Points, in no order, along strands that fork, close into loops and pass close to each other.
Points whose rows are less than 127 apart are linked; no others are. Some points are linked to none.
(1264): [-27  34  14  11  19 -33 -24  50   1 -25 -30   3 -71 -40   5  27 -20 -49
  13 -31  32 -56 -21 -14 -16  11   0  19]
(997): [ 19   1   0  -9  -9  24  39 -59 -10  64  -1  30  42  22  -7 -21   5  31
   8 -23 -21   8   0  24 -42 -11  -1  27]
(577): [-30 -26 -31  42   5  39 -32  12   1 -46  49 -48  20  38  -8  14  23 -20
  -4  44  11  18  48  -9  18  -6  -1 -21]
(719): [-48  -1  29 -49  -4 -58 -17  -3   5  27 -14   3   2  -5  43  50  -2  46
  13  -4  51 -48 -19  33 -50   8 -27 -29]
(1841): [ 10   7  64   4  13 -54 -24  -4 -38 -31  49  13  -5  22 -26  23  36  14
  16  -8  71  10  14  14 -36  55  -1 -12]
(814): [ 13  74 -18 -13  18 -17  33   6 -16 -46  23 -20 -36 -19 -36 -47  21  50
  40 -55 -54  10  31 -57 -69  12  35  42]
(1546): [-43 -21  36 -18  11  -9  -1 -17 -31  39 -14  -1   3  -2 -14   5   6  12
  43 -39  90 -14 -34 -21 -73  21   8  20]
(234): [ 20 -19  31 -27 -52 -16  24  -6 -25   3   9 -13  33  22 -17 -27   1  38
 -72 -31 -16  12  63 -28  24 -41  18  45]
(718): [  3  37  63 -24 -21 -68 -10  -5 -25   3  43  28   3   4  11  23  25  16
 -17  17   8 -24  10  52  16  14  11 -45]
(929): [  9  51 -36  33   4  12  25  53   5 -52  21 -10 -43 -48 -30 -32  -9  -7
  23   7 -57  44  30 -82   3 -19  24  43]
(1358): [ 11  -5  80 -15  35 -11   2  -3 -69  13   6   0 -33 -29 -24 -29  -5 -32
  13 -63  59  21 -18 -36 -10  23  19  34]
(1260): [ 10 -63  67 -27   3 -18 -23 -40 -33  20 -66  16  15  -6  69  34  -3  13
 -20  39  43 -52   2  64  60 -39 -23 -24]
(1746): [ 19  64   3  59 -48 -43  25  10 -22 -43  -7  -9   7  34   8   0 -18  -9
 -52  -8 -16 -37   4  20  10   5  -2  12]
(227): [ 16  61 -13 -36 -12 -33  20  37  41 -16  47 -13  -5  20 -36 -67  -5  30
   2 -12 -52  15   7 -53 -16 -20  21  22]
(1709): [ 18  22  28  22 -74 -34  -5  -4 -18 -71  50   0  37  20 -10  10  33  15
 -32  60  22  -5  26  49  35   3  15 -45]
(1287): [-21  14 -13 -32 -10  20  12   2  19  43  51 -36  27  11 -17 -20 -13  28
   2 -11 -25   8   3 -15 -33 -21  40   5]
(317): [-26 -66 -16 -21  11  48 -15  18  23  22 -24 -23   6 -15 -11 -12 -13 -33
 -46  12  36  29  17 -39   7 -34   8  31]
(1205): [-46   0  -9 -41   2 -25 -19   4   9 -12  24 -30  24  36  -6  16  28  40
  14   1  19 -29  26  -2 -40  18  17 -31]
(34): [-15  -4 -88 -47  20  47   7 -34  18  -6  42 -18  14   1  -6   2  30  41
  50  -8 -19  22  15 -66 -52  45  26  -2]
(1051): [ -5  36 -83  27   7   0  33 -12  26 -18  22 -30   7   8  33   7 -16  -2
 -17 -16 -56 -25  10 -11 -54   4   5  52]
(1102): [  5   2  42 -62   5  23 -13 -14  -9  53  27   7  18  -3 -40 -32 -12  44
   4 -33 -39  36  14 -38 -22 -10  35  -9]
(913): [ 16  30  72  31  12   2 -27  17 -14 -25  53 -16  -1  39 -46 -27  -4  -6
  48  -2  25  39  -8  19  34  18   9 -64]
(360): [ 46  33 -39  19  -4   7  37  15  17 -13  43  14 -27 -46 -12 -14   5  27
  15  -7 -78  28  32 -72  11 -51  32  77]
(127): [ 10  36  32 -49  29 -41  14 -24 -33  31   2  38  -9 -29 -22 -28   1  36
   8 -40 -22 -12  -2  -4 -80  30  25  29]
(1082): [ 37  21 -13   2  17  19  37  21   3   5  19  14 -45   6  -4 -51  -3 -49
  -1   7 -17  43 -16 -30  45 -38 -10  40]
(104): [ 22  71  41  20 -11 -30  30   2  -3 -36  40  11  -5  22 -69 -48  17  41
  29 -28  12  72   5 -18 -23  26 -18 -16]
(1215): [-22 -45 -26 -52 -46   3 -16 -39  24   9   8 -16  88  38   7  15  41  38
  -3  58   8 -15  14  30   2 -46 -14 -15]
(1506): [-12 -28  30  21  -4  13 -28  38 -13 -48  32 -53  32  39 -18  18  23  -1
   5  18  61   2  47   4  27 -15   7 -17]
(199): [ 20  44  52 -48  42 -66   4 -16 -41  46  18  43 -28  -3  -7 -19  10  -5
 -10 -24 -14 -11   8  11 -23   6  17  -2]
(1640): [-48   1 -49  -8  33  43  -2  38  26 -10  11  -2 -26 -40   4   1  37 -70
  16  19  -7  34 -55  14  28  -1 -48 -33]
(1756): [  8  61 -21 -28  19 -29   9  21   3   9  -3  34 -40 -48  -6 -43   8 -25
  14 -16 -57 -31  -5 -14 -47 -10  18  40]
(863): [  4 -37 -42  20  -6  57 -10 -45  -1  38  19  29  51   8  12  38  13  18
  45  10 -24 -22  17  29 -10 -15   3 -11]
(1104): [-58 -45 -40 -21  23  50 -21 -17  22  42 -41  -7 -10 -38  22  18  -5   1
  -3  25 -33 -10  -3 -15 -29  23  -6 -48]
(1476): [ 42 -19 -32  33 -46  19  32 -58  -1  13  49   1  63  15  31  13  10   9
 -66  20 -33   7  46  11  22 -34  13  32]
(1427): [-34 -49  80 -43  12  -5 -41   1  11  68 -61 -10 -36 -48  -8   9 -50  23
 -34  -5  33 -24 -14 -11 -18  11  20 -15]
(756): [-29 -50 -41  10  -3  41 -27  51  29 -13  25 -49  31  22  17   2  -4 -29
 -25  26  24  18  17 -15   7 -29 -14   8]
(460): [ 17  16 -40  33 -30  31  13 -14  -6  -5  27  34  42  22  -6  45  35   6
  48 -13 -14  -3  -2  37  -5 -11  10  17]
(566): [-56 -12  -8   5   6  47   7   3 -19  37 -20 -26  -1  -2  -3  -3  -9 -15
  26 -26  43 -20 -26  -1 -59  10   6   6]
(149): [ -43   -9  -54  -22    9   35   -2   19   29   33  -93   21  -24 -102
    3    2  -16  -21   14  -14  -52  -36  -57  -16  -23    7  -33   -5]
(1076): [ 12 -14  37 -33 -34 -41  -1  -1 -15   2 -25  11   4  30 -13  -6  10  24
 -32 -42  35 -34  53 -32  10 -18   7  53]
(1767): [ 28  69 -22 -17 -40 -50  -1  30  42 -21  54  10   6  21 -19 -22  -4  20
 -15  20 -63   9  17 -17  27  -7  15  -9]
(1204): [-19  31  -5   5 -15 -37 -22   4  23 -50  43 -30   8  44 -20   3  19  24
 -18  25   8   4  38   3 -15  30  -4 -59]
(793): [-29 -53 -51 -31 -17  -1 -22  -2  36   5 -90  44  27 -37 -13  39  21  26
   4 -12  -5 -30  -4  12 -13   2 -41  27]
(1659): [-11  26   4 -77  25 -40  -4   2   3  17 -44  38 -40 -49  -5 -16  -4   9
  11  -7 -20 -23  -5 -26 -77  14  20  33]
(1099): [ 13   9  35  35  13  -4  25  34 -40 -20   1 -22 -27  23 -23 -16 -27 -22
 -23 -56  42   6  11  -7  36 -16  10  48]
(785): [-34  23 -35 -15  10   6 -11  63   2 -13 -55  -6 -46 -56   8  -1  -9 -72
  40 -26   7 -34 -56 -39 -11  -4 -16   8]
(1119): [ -1 -71  26 -59  53  34 -34  -7 -29  28 -59  30 -37 -62  -4 -20   8 -30
  14  32  30  32 -22 -18  22  39   7 -22]
(1816): [  2 -26  28  31  16  12   2 -34 -68  -8  -9 -26  38  28  40  23   4 -12
  -5  27  43 -37  20  80  50 -33   1 -15]
(861): [ -4 -35 -15 -23  -9  13  14 -58  26  32 -68  18  22  26  -3 -19  16  43
 -58  10  14 -18  26   8 -34  10 -15  27]
(745): [ -3  13 -29  16  16  30   6  21 -25   3   1  32 -27 -37  -9  14  -4 -48
  12  -9 -13  -1  -8  15  16  -8  30  21]
(1001): [-30 -20 -47   4 -16  63  -5 -19  -3  46 -57 -19  14  -4  -7   5 -29  22
  27 -30 -14 -37 -20 -23 -55  14  42  16]
(1630): [ -3 -25  62 -10  30 -38  -6 -21 -64   5  31  32   5 -15 -18  31  25  15
 -19  -6  62   9  32  31 -20  18   7  17]
(527): [-14 -20 -58 -53  10  10 -12 -46  55  14 -82  41  14 -46 -30  16   7  61
 -14  26 -28  -9  -9  -9 -39  40 -12  10]
(640): [-19 -45 -14  16  10  57 -17 -37  10  57 -10   8  47  14  36  35  21  -9
  51  42   4 -17 -14  52  21 -37 -42 -19]
(1105): [-31 -33 -56   8   3  -2  -9  -4  22   7 -59  22  26 -11  26  39  21 -21
 -30 -10 -24 -29   0  23  15 -21 -69  10]
(25): [ 12 -36  26 -33 -23 -35 -20 -19 -17  20 -56  62  22 -14  38  53  14  11
 -13  18   3 -49   5  49  34 -19 -33 -12]
(1309): [ 18  28 -14  21  17  33  38 -46 -32  35  42   6  -4  28  -8 -20  18   4
  14 -30 -51  17  -5   1 -33   6   9   9]
(801): [ 13 -14 -47  28  28  41   8  31  51  -3  41 -32 -23  46  29 -26   2 -75
  -7  36 -23  42 -27 -25  46   3 -36  -1]
(1315): [-13  13 -72 -40   5  33  14 -31  58  45  38 -28  47  -4   5   0 -21  52
  23  -4 -49   5 -34  -6 -49   9  31   3]
(74): [ 38  47 -56 -29  -3  -7  47 -16  49  15  31  23  20 -13  -4 -27   1  39
  -4  -5 -58   1   0 -11 -33 -34   0  73]
(183): [ 17 -35  44 -31  -5  13 -11  -5  -1  60 -63  48   5  -2 -20 -19 -19  -4
  16 -13  16   6 -31 -20  30 -13  25  21]
(886): [-17 -18 -44 -15   6  36  -8  22  14  24 -79  11 -39 -41   7  -9 -28 -59
   8 -33 -35 -32 -26 -36  16 -12   2  19]
(1587): [ 32  45  22  26 -15   0  26 -23 -36  34  32 -14  17  45  11 -41 -17   3
 -25 -58 -67 -14  12  -2   1 -23  14   8]
(494): [  9 -48 -39 -48   1  38  -2 -42 -14  17 -44  24  13 -36 -42 -17  24  44
  42 -12   1  38  -2 -67 -60  46  33  23]
(67): [ 26  19  18  60 -12   1 -11  -9  14 -58  19 -14  10  54 -34 -26  -6 -10
  45  43  44  40  -1  36  45  12 -17 -52]
(1073): [-26 -60   7 -30  54   4 -32 -43 -38  15 -31  33  14 -10   0  30  60 -14
  50  40  49  23   1  17 -26  28 -32 -20]
(1026): [-21  -9  62  -7  18 -45 -34  -3 -24   2  27 -12  -7  10  -1  44  19   7
  23 -29 108  -9 -33   0 -58  35 -13  15]
(356): [ 20   7  62  37 -66 -39 -27  12 -50 -47  17 -15  20  17   0  42  -1   5
  -5 -19  37 -53   7  34  45  -5  25 -21]
(794): [ 46  25  41  81 -66  -9  20  -1  -3 -67  32 -41  19  39 -25 -39 -36  15
 -33  12  -9  54  38  11  46   0  -9 -25]
(1092): [ 11  10  51 -30  51 -63 -19  -2 -29  10  22  45 -33 -15  11   5  14 -19
 -36  19  -7 -13  19  46  39   9  17 -32]
(622): [-22  11 -50 -12   6  38  15 -13  32  70  10   8  15 -39  14  13 -29   8
  25   6 -73 -16 -38   0 -44   3  35 -16]
(1445): [-42 -32  49 -59  32 -30 -15  -5  14  43 -55  21 -47 -68   9  15  -2  29
  -4   4  50 -18 -33 -26 -53  32 -22   8]
(402): [-11   3   8 -31 -53 -63 -11   0  -5  -2 -28   2   5  36  16  25   3   9
 -31 -22  25 -71   5   8  -7  -7  -6  17]
(1383): [-19 -32   5 -31   0 -11 -15   5  -4   5 -57  61   1 -41 -25  31  22  -6
   8 -20  46 -13  -3  -6 -17   4 -17  40]
(933): [-17 -33 -53  52  -2  10  -4  33  43  -6  34 -38  21   8  65  39 -26 -52
 -42  33 -75  -6 -19  24   0  13 -25  -2]
(1122): [ 24   1  -3   4 -17   9  45 -15 -10  21  34 -27  21  -4 -12 -27 -21  41
 -52 -34 -45  30  45 -37  -7 -46  24  69]
(986): [ 30  -2  83 -21  -3  -2   9  16 -57  25  -4  -7   1   1 -35 -25 -18  -1
  -1 -72  40  18   9 -20  31 -30  21  33]
(1559): [ 47  24 -31  57  -9   4  16  17  29 -55  63  15  -7  -3   9   5 -10 -27
 -49  48 -52  50  33   5  55  -4  -1   6]
(969): [ 52  43 -58  88 -46 -11  49 -13  23 -54  64 -16  24   1  10  14 -21  34
 -31  -7 -67  21  36 -13  -8  -1  13  48]
(1220): [-13   7  -6  26   8  36   1  33  43   4  60 -62   2  69  16 -30  -6 -32
   5  37 -26  38 -20 -20  17   2  -5 -34]
(677): [  5 -21 -65  14   7  38  10 -18  13 -10 -25  16  -4  34   8  -1  35 -38
  23 -22   9   3  -3 -33   4 -13 -37  33]
(1762): [ 25   7 -28  11  22  30   1  -5  -4  -5  71  18   0  -7   7   4  19 -21
 -31  32 -41  27  35   7  27  -4  14 -21]
(1419): [-39 -20  54  -6 -17 -29   3  -6  -6  31 -25  -9 -31  -1  92  50 -26  32
 -24  -6  54 -63 -18  37 -10 -25 -37 -35]
(1203): [ -4 -53  17 -31 -22   4 -38 -21 -21  -4 -23  11  61  24  -9  23  39  14
   9  50  42 -12  34  22  23 -40 -22   4]
(891): [ 40  61  -3 -10 -25 -18  52  -3  19 -30  74 -18  12  32 -44 -46  16  77
  21 -42 -54  47  17 -56 -10 -12   9  20]
(1869): [ -7   5 -30 -13  76  18  14  18 -28  15 -39  16 -55 -50  24 -13   3 -78
   5  -6  -2  -3 -23  18  27   3 -11  -2]
(198): [ 22  35 -79 -48  -5 -18  12 -15  60  23  -8  50  23 -22   7   0  18  16
  -1  -8 -66 -23 -13  11   0 -19 -10  35]
(1055): [ 15  -2  36 -19 -18 -37 -27 -12 -35 -30  32  14  26  10  13  25  53 -14
 -14  63  10 -23  32  55  52  -7   8 -62]
(39): [ -5 -32  47  -1  37 -21  -9 -21 -45   0 -16   8 -13   0  58  31   3 -15
  -5  23  66 -31 -19  93  39 -25 -18 -17]
(611): [-13 -49 -43 -40 -34  16 -27 -36  53  35 -59  12  59  14  11   6  28  38
 -13  44  -7 -16  -1  14  21 -32 -59 -18]
(743): [-35 -57  59 -38  49 -15 -15 -29  -6  38 -58  33 -63 -50  54  36   4   5
  13  -3  64  -7 -47  -3 -25  38 -45 -30]
(254): [ 35   3  26  34 -21   8 -13  46 -34 -17   7  -3  26  27   0  15 -11 -26
  41  -1   8  -5 -25  37  92 -39  26 -11]
(1897): [-16  46  10  28 -30 -23  40  20 -14 -12  57 -21  37  -5 -18  10  -6  21
 -41   5  10  -3   0  54 -34 -11  29  -8]
(493): [-48 -40 -19 -12  36  21  -8  20  19  44 -19 -22 -17 -27  49  12 -45 -25
 -39  32 -51  -2  -7   1 -14  -9  12 -37]
(1679): [ 40  21   2   8  31 -16   2  44   2 -45 -23  12 -63   9 -19 -29  14 -58
  27   5  40  17 -39  -3  67  13 -22   7]
(1467): [  7   0 -12 -42 -47  -7  24 -45  19  62  -4   9  76   5  -4  -5 -17  65
 -17  -6 -12 -14 -24  42 -26 -17  31  23]
(836): [ 49  13  71  15  36 -59 -37   5   4 -63  27 -22 -64  22  -2 -38 -39 -10
 -39  22  60   0  -7  49  69  35  -8 -55]
(1689): [ 43  24  40  48 -17  31  27  14 -20  -6  67 -27  19  51 -25 -39  -5  25
  24 -28 -32  53   6  -8  45 -32   3 -11]
(1271): [ 15 -67 -23 -13  -2  81  -4 -46  -3  30 -58  42  30 -12 -33   8  39   0
  50  19  24  48 -18 -29   1   1 -18  27]
(1769): [ 19  25  -9 -51  -1  -4  32  -7  -4  -4  33 -17   0  -7 -43 -51  28  66
  51 -60 -33  47  22 -89 -42   3  22  31]
(1442): [ -7  43   2  56 -32  14   1  50  23 -55  -1 -27 -29  19 -45 -19 -33 -22
  61 -12  21  46   3 -43   2  25   6 -25]
(285): [-17   8 -62 -27 -44 -33  24 -32  19  -5 -12 -10  31  47  23  19  15  23
 -48   1 -12 -52   7  27 -16  -9 -20  28]
(207): [ -6 -34  39 -25  67  20 -39  46 -21  -1  21 -31 -46 -16   3 -12 -15 -44
  23  13  59  14 -28  11  58  -4  24 -37]
(574): [-37 -18   1  -5 -18  24  -6 -26  33  38 -85 -28  17  -2 -16  12 -49  68
 -17  -3   5 -31 -16   1 -56  15  20   3]
(1736): [ 17 -30 -58   2  -4  81  25 -30  12  41 -31  26   3 -11  -6 -19  13 -21
  35 -15 -12  22 -15 -46   0 -11  -7  33]
(506): [  2 -24 -77   6   2  18 -12 -13  36 -13  60 -11  38  -4  28  31  13   4
 -44  32 -61   2  37  -7  -7   1   2  -5]
(1690): [-25  36  20   3   9  -8  41  -3  -9  40  25  -1  11  14   0 -14  -5  -9
 -48  -1  28   2  -8  37 -36 -26   0  26]
(115): [ 19  82  28  45  13 -47  -8  -6  15 -66  19   0 -61  -9 -37 -40 -27  -2
 -15  -6  -1   7  19   0 -39  58  -1 -38]
(657): [-41 -60 -70  19   2  56 -16 -41  59  30 -56   7  28 -47  11  39  -7  39
 -17  22 -45  -8 -22  17 -30  -2 -32 -15]
(1158): [ 29  82 -26  55  -5 -44  28  21  27 -57  15  -4 -32   5 -15 -53 -23   1
 -22  13 -62   1  45 -24 -24   7   3  23]
(1666): [ 48  31  26  16   0   4  24  -2 -18  28   0  -5  -5  62  14 -30 -16 -30
 -16 -21 -20 -14 -12  26  49 -23   8  10]
(1643): [ -8  -2 -18  16  -4  21   2  12  40  36  81 -65  29  42  27 -15 -24   0
 -20  12 -31   8  -1 -29 -18 -19  11  -8]
(879): [-49 -29  -8  -7  24 -24 -43  -5  -1 -22 -10   0   0  21  30  63  57  -1
  23  16  60 -41  15  21 -21  12 -51 -37]
(1123): [  5  12  51  -4  46 -35 -37  28  -5 -34  36 -14 -70   3  24  -4 -13 -29
   7   8  67 -15 -29  22  43  23  -4 -34]
(75): [ 42  58  53  55  -3  13  12  -5 -15 -35  44 -14 -13  37 -43 -47  -6  31
  29 -33 -16  76  22 -12  19  22  -8 -54]
(812): [-32 -17  60 -23  63   6 -15   8 -22  47   4 -41 -51 -25  17 -22 -37 -28
 -21 -15  39  -8 -16  25  16   0  27 -17]
(638): [ 46   8 -34  55 -82 -12  44 -15  -3 -42  61 -41  59  31  26  11  -6  21
 -65  22 -48   3  18  -1   7  -7  13  37]
(1428): [ -7 -38  81 -30  41 -33 -32 -27 -39  48 -36  26 -30   1  32  21  -5  10
  27 -15  66 -13 -37  14   1  19 -16   4]
(1306): [-48  19 -24  15  34   6   1  42  31 -24  34   3 -21 -25  11  30  26 -40
   4  57 -16  18 -28  45  -2   7 -25 -58]
(454): [ 17 -43  63 -33  25  25  -8 -28 -27  41   5 -22  21  25 -10 -44 -12  10
 -24   2  18  21  22  24  52 -28  26  -9]
(1484): [ 14  -3  38   7  36   9   8   6 -64 -17  -4  20 -13   2 -30   2  13 -44
  47 -29  75  31 -17  -2   9  17  10  27]
(1405): [-31  29  56  -5  21 -29  23  28   6  34  18 -31 -29   5  22 -15 -27 -37
 -36   6  30 -19 -32  35   1 -23   8   8]
(521): [ 24   4  56   5 -23 -49 -31  -2 -19 -70   6   0   1   9  31  29  22 -18
 -10  56  51 -26 -11  78  80  -7 -26 -58]
(1446): [ 19  39  21  29 -30 -74   1  15 -18 -41  -8  11 -16  36 -13  20   6   7
  -7 -39  31 -51  18   9 -15  24 -13  19]
(419): [  9  13 -34  30   7  -8   6   8  26 -41 -12   2 -34  57 -10 -22  33 -27
 -10 -10  22   4  15 -27   5   7 -36  13]
(231): [  4   0 -21 -20  -1  43  23  31 -30 -17  17  10 -19 -51 -41 -16  33 -14
  57 -12  20  58   5 -79  -1  12  18  23]
(101): [ 43  34  84  27 -54 -31 -33  22 -45 -52  49 -10  18   1 -32  16 -19  16
   1 -26  12  -3  39  25  42   6  30 -50]
(80): [   2  -65 -102   10   -8   25  -12  -49   80   28   -2  -20   52  -43
   56   56  -16   26  -31   12  -76  -25  -14   19  -33    6  -41   -3]
(1823): [  0  -8 -56   8  65  35   3  36   3 -20   3 -15 -52  -3  21 -40  13 -75
   0  22 -12  23 -41   9  60   0 -16 -26]
(1384): [  51   33   41   75 -113  -28   33  -23    4  -57   11  -30   20   16
  -13  -40  -78   23  -20   -1  -58   84   32  -21   34   -1  -18  -39]
(279): [ 49  17  -6  47  25  24  42  30  25 -37  44  -6 -38   0   5 -26 -16 -25
 -26  25 -40  70  26 -42  69 -42   0  40]
(1098): [-46 -63  45   8  10  42 -12 -22  -3  50 -69   7  20 -19  -1  41 -10  35
   2  39  39 -19  -3  44 -19  -7  -1 -18]
(564): [-21 -46  20 -13  23   5 -47  24 -13  -2 -45 -11  14  14  24  38   1 -43
  67  -2  59 -36 -30  39  45 -33 -19 -25]
(1487): [-22  11  60 -26 -37 -73 -23  -7 -30   6  21  31   4   2  44  59  36  41
  27  11  40 -44 -19  54 -16   7  -6 -39]
(1504): [-32 -77  16 -16  45  31 -43 -24 -33  16 -69  39  -9 -65  23  43  29  -7
  74  18  37   7 -24  -3 -24  44 -14 -57]
(142): [-14 -43  30   1  15   0 -57  37  -4 -40   2 -37  13  39  -1  18  22 -30
  32  29  92 -18  -1  20  53 -28 -21 -25]
(157): [ 11  95   6  45 -27 -33  15  23  23 -23  44  -1  18  13 -20  -6 -17  12
   0   1 -29  -4 -16  43 -41  19  27 -29]
(1521): [ -4  33  22  25  11 -43 -41  58  34 -52   1 -23 -66  -2  -5  10 -32 -45
  -9  10  34 -25 -14  -8  15  29  -5 -18]
(181): [-19 -25  22 -35   8 -26 -16 -15   9  54 -83  59 -16 -21  37  34 -17  15
 -14  -1 -27 -45  -6  25  -5   4  -6 -19]
(1827): [ 38  61  15  86 -54 -14  36  -3  29 -42  32 -23 -13 -21 -26 -47 -95  19
  -8  13 -65  93  42 -18  26   3  -2 -25]
(1029): [ 35  76 -47  60 -16 -28  34  23  36 -25  40 -24   4   2  34 -32 -32 -16
 -17   2 -96 -25  -9 -13 -36  -6   6  48]
(153): [  9  23  21  -4  -7   4   5  61  -8 -24  33  -3 -30 -24 -48 -31  -4   0
  30 -25 -12  43   4 -79  20  -8  37   9]
(2): [ 68  24  31  77 -53  18  32 -20 -20 -34  54  -6  35  46   0 -27  -1  15
  -4   2 -17  46  14  27  81 -25   8  -7]
(11): [  2 -70  12 -30 -14  19 -26 -22 -16   7 -42  51  47   7 -30   9  35  21
  38   7  43  14  18 -11  -9  -9 -14  34]
(1596): [-14 -34  37 -48  34  11 -21 -20 -21  45  11   3   5   7 -14 -16  14   6
 -16   3   6  19  18 -13  -9   1  15 -13]
(1270): [ 22  21 -56  80  -7  23  29  10   7 -25  26 -18 -13  21  12  14  -9  -5
 -10 -12 -40  14  26 -43  -7 -12   4  51]
(262): [ -36  -19  -34  -30   18   31    7   -1    0   38  -97   52  -32 -109
   -2   21   20  -17   38    4    5    1  -63  -14  -49   34  -50  -15]
(433): [  6 -48   9 -51  15  30  -3  -8 -51   8  -3  28  -1 -49 -30 -21  27   7
  43  -9  15  56  13 -82 -28  23  36  13]
(876): [-42 -21  35 -22  34   5  -9  21  12  45 -42 -25 -32 -50  24 -18 -67 -16
 -54   6 -11 -17  -5  -4 -18 -12  32  -6]
(1789): [  0 -18  -9 -23  36  48  13  32  -7  15 -17 -22 -34 -15 -14 -48  -4 -51
 -13 -15   6  42  -1 -64  25 -22  -3  38]
(1804): [ 39  38  -3  13 -92 -36  13   9  38 -53  59   1  47  12 -22 -12   5  25
 -36  54 -35  24  16  10  38   2  10 -27]
(106): [-22 -53  24  17  11  31 -10 -27 -41  19 -46  -4  27  -6  16  39 -11  -6
 -35  23  27 -33  29  56  13 -25  22   2]
(829): [-18   2 -34  29 -16 -26   3  12 -31 -44   5   3  13  14 -13  41   6  19
  -7 -43  27 -34  35   4 -35  12  15  48]
(1130): [ 21  -6 -90 -59  -2   4  14 -41  40   0 -39  54  15 -29 -25  14  24  53
  10 -15 -37  -6   0 -18 -30   4 -21  63]
(1213): [ 38  41  -7  97 -68 -16  19  18  25 -42 -18 -29   4  67  20 -20 -36 -40
 -23   6 -27  -6 -10  10  39   7 -20   9]
(1045): [ 19  14  51  67 -59 -38   8  11 -37 -67  -5 -35   8  24  13  15 -31 -32
 -57   3  38 -28   2  43  34   4  -7 -11]
(353): [-26 -41 -67  26   4  26 -15  -1  33  13  24 -12  58 -19  67  66   1 -14
 -21  24 -69 -20   0  35   5 -14 -37 -20]
(66): [  4 -12 -74 -37  25  56  11 -66  34  20 -29  -6  -2 -38 -21 -18   8  52
  22  -3 -35  15   3 -54 -67  47  26  18]
(1441): [-56 -11 -47 -27  -1 -23 -20  25  41 -17  -9  -4  -9  12   8  33  20  -1
   1  -4  12 -31   2   8 -29  10 -21 -24]
(1256): [-12 -41 -35 -13 -35  -3 -10 -35  14  24 -65  15  25  21  31  24 -11   4
 -70   3 -28 -61  28  11  -8  -4 -23  16]
(399): [-64 -33 -73 -34  13  30  -6   0  50  20 -51 -22  -3 -16  22  23  14  10
  15 -19 -10 -31 -16 -16 -62  23 -29 -14]
(213): [-31 -49  -8   3  31  52 -12  -3 -10  33 -49   8  16  16  29  11  19 -42
  42   4  31  -6 -40  28  36 -17 -35 -15]
(133): [-46  -3  13 -46 -13 -30  16 -16  25  54 -55 -11  10 -10  20  26 -34  78
 -10 -13  20 -46 -32  31 -69  20  17   3]
(738): [ -4  41 -94   5  18  27  17  20  34 -44  29 -17 -45 -10  -2 -37  29 -28
  31   7 -35  23  -2 -74 -38  27  -7  -9]
(1024): [-11  83  30  26  11 -38  -2  10 -16 -33  53  13 -25 -13 -41   6   3  13
  12  -6 -14  -4   6  22 -46  51  21 -56]
(591): [ -8 -47  54 -77  72 -15 -56  12 -16  23  -9  -3 -56 -36  14  -2   6 -27
  26  21  57   8 -34 -14  39  21  12 -36]
(263): [-44 -39  -3 -31  12  14 -18 -17 -11  22 -92  29 -15 -88   7  44  25  27
  55  13  34   7 -63 -18 -72  73 -20 -34]
(981): [ 19  38  31  66 -62 -35   8  -8  36 -49   8 -25  -1  51 -20 -46 -36  -5
 -21  36  45  42   7  18  25   6 -19 -35]
(1882): [-19 -12 -36  25  29  28   5  17  10  29  -3 -39  -7  -2  46   4 -40 -58
 -55  25 -58  -3  -6   4  -9 -15  -2  34]
(24): [ 33 -16 -31  33 -35  32  -5  19 -10   4   0  39  44  19  14  41   6 -25
  19  -5 -25 -11  -7  14  66 -39  10  18]
(1043): [ -8  22 -65   7  15  48  20  -4 -10 -27  46 -40 -21   5 -11 -26  19   8
  35 -26 -34  22  27 -82 -44  34  34 -12]
(1164): [  3  11  -1  51 -31  23 -25 -15  14 -57  76 -45  29  60 -23  -3  14  21
  -1  26  -9  35  60 -16  16  11  -1 -58]
(1455): [ 26  34  25   8  -5 -24  28  -5 -32  -9  35  31  15  40 -46 -16  30  21
   2 -14  24  38  11  10  -5  -1   1  20]
(971): [ -1  70 -28  11  -8 -34  28  46  10 -40  -4  15 -17  -4 -21   3  -2  -8
   4 -17 -36 -27  11 -20 -28   2  15  28]
(1359): [ 26 -18  30  -8  43  32  11   4 -37  41  -5 -15  -8  22  -1 -53 -43 -30
 -16 -23 -16  17  -8  13  61 -31  30  12]
(1450): [ 45  11  32  24  18 -26  -3  63  -7 -39  -8 -20 -44  26 -12 -32 -32 -29
   2 -20  58   5 -23   3  85 -12  10  19]
(5): [ 30 -33  78 -23   9 -38 -19 -19 -39  49 -36  29   4  36   0 -11 -10   0
  18 -30  41 -33 -24  17  48  -8   2   8]
(1515): [ -8  25  -7   2  21  20  18  38 -44 -29   5  22 -44 -36 -35   8  18 -49
  39 -16  29  12 -13 -30  -8  34  13  15]
(387): [  4   7   3 -21   3 -35  -4  34  25   5 -53  28 -27  10  13  -4  14 -47
 -25  -5   8 -37 -20  20  43 -27 -24  25]
(811): [-18  12  -1 -15   8  -2   2 -15 -11  65 -27  30  -9  -9  18   5 -25   3
   7 -29 -49 -39  -9  11 -25  -3  28 -15]

A piece is all that can be reached along the links. How many separate loops has the piece of each point below (a circle has one, a figure eight two, a Y none), and how many tips (points with one link)?
(25) | loops 0, tips 6
(891) | loops 0, tips 5
(1383) | loops 0, tips 8
(1427) | loops 2, tips 7
(913) | loops 1, tips 2

How many points has the smallest loop of links through each point below? Write - if it is on no loop.
(199) | -
(1882) | 7
(506) | 18
(1689) | 7
(986) | -

A fork is a point with three links, a tip a point with one. Leave the first point through the second and follow the links. Name the first fork or tip that comes.
(199); (127) | (1476)
(1467); (997) | (1287)
(254); (24) | (577)
(1287); (1102) | (1467)
(1476); (638) | (718)
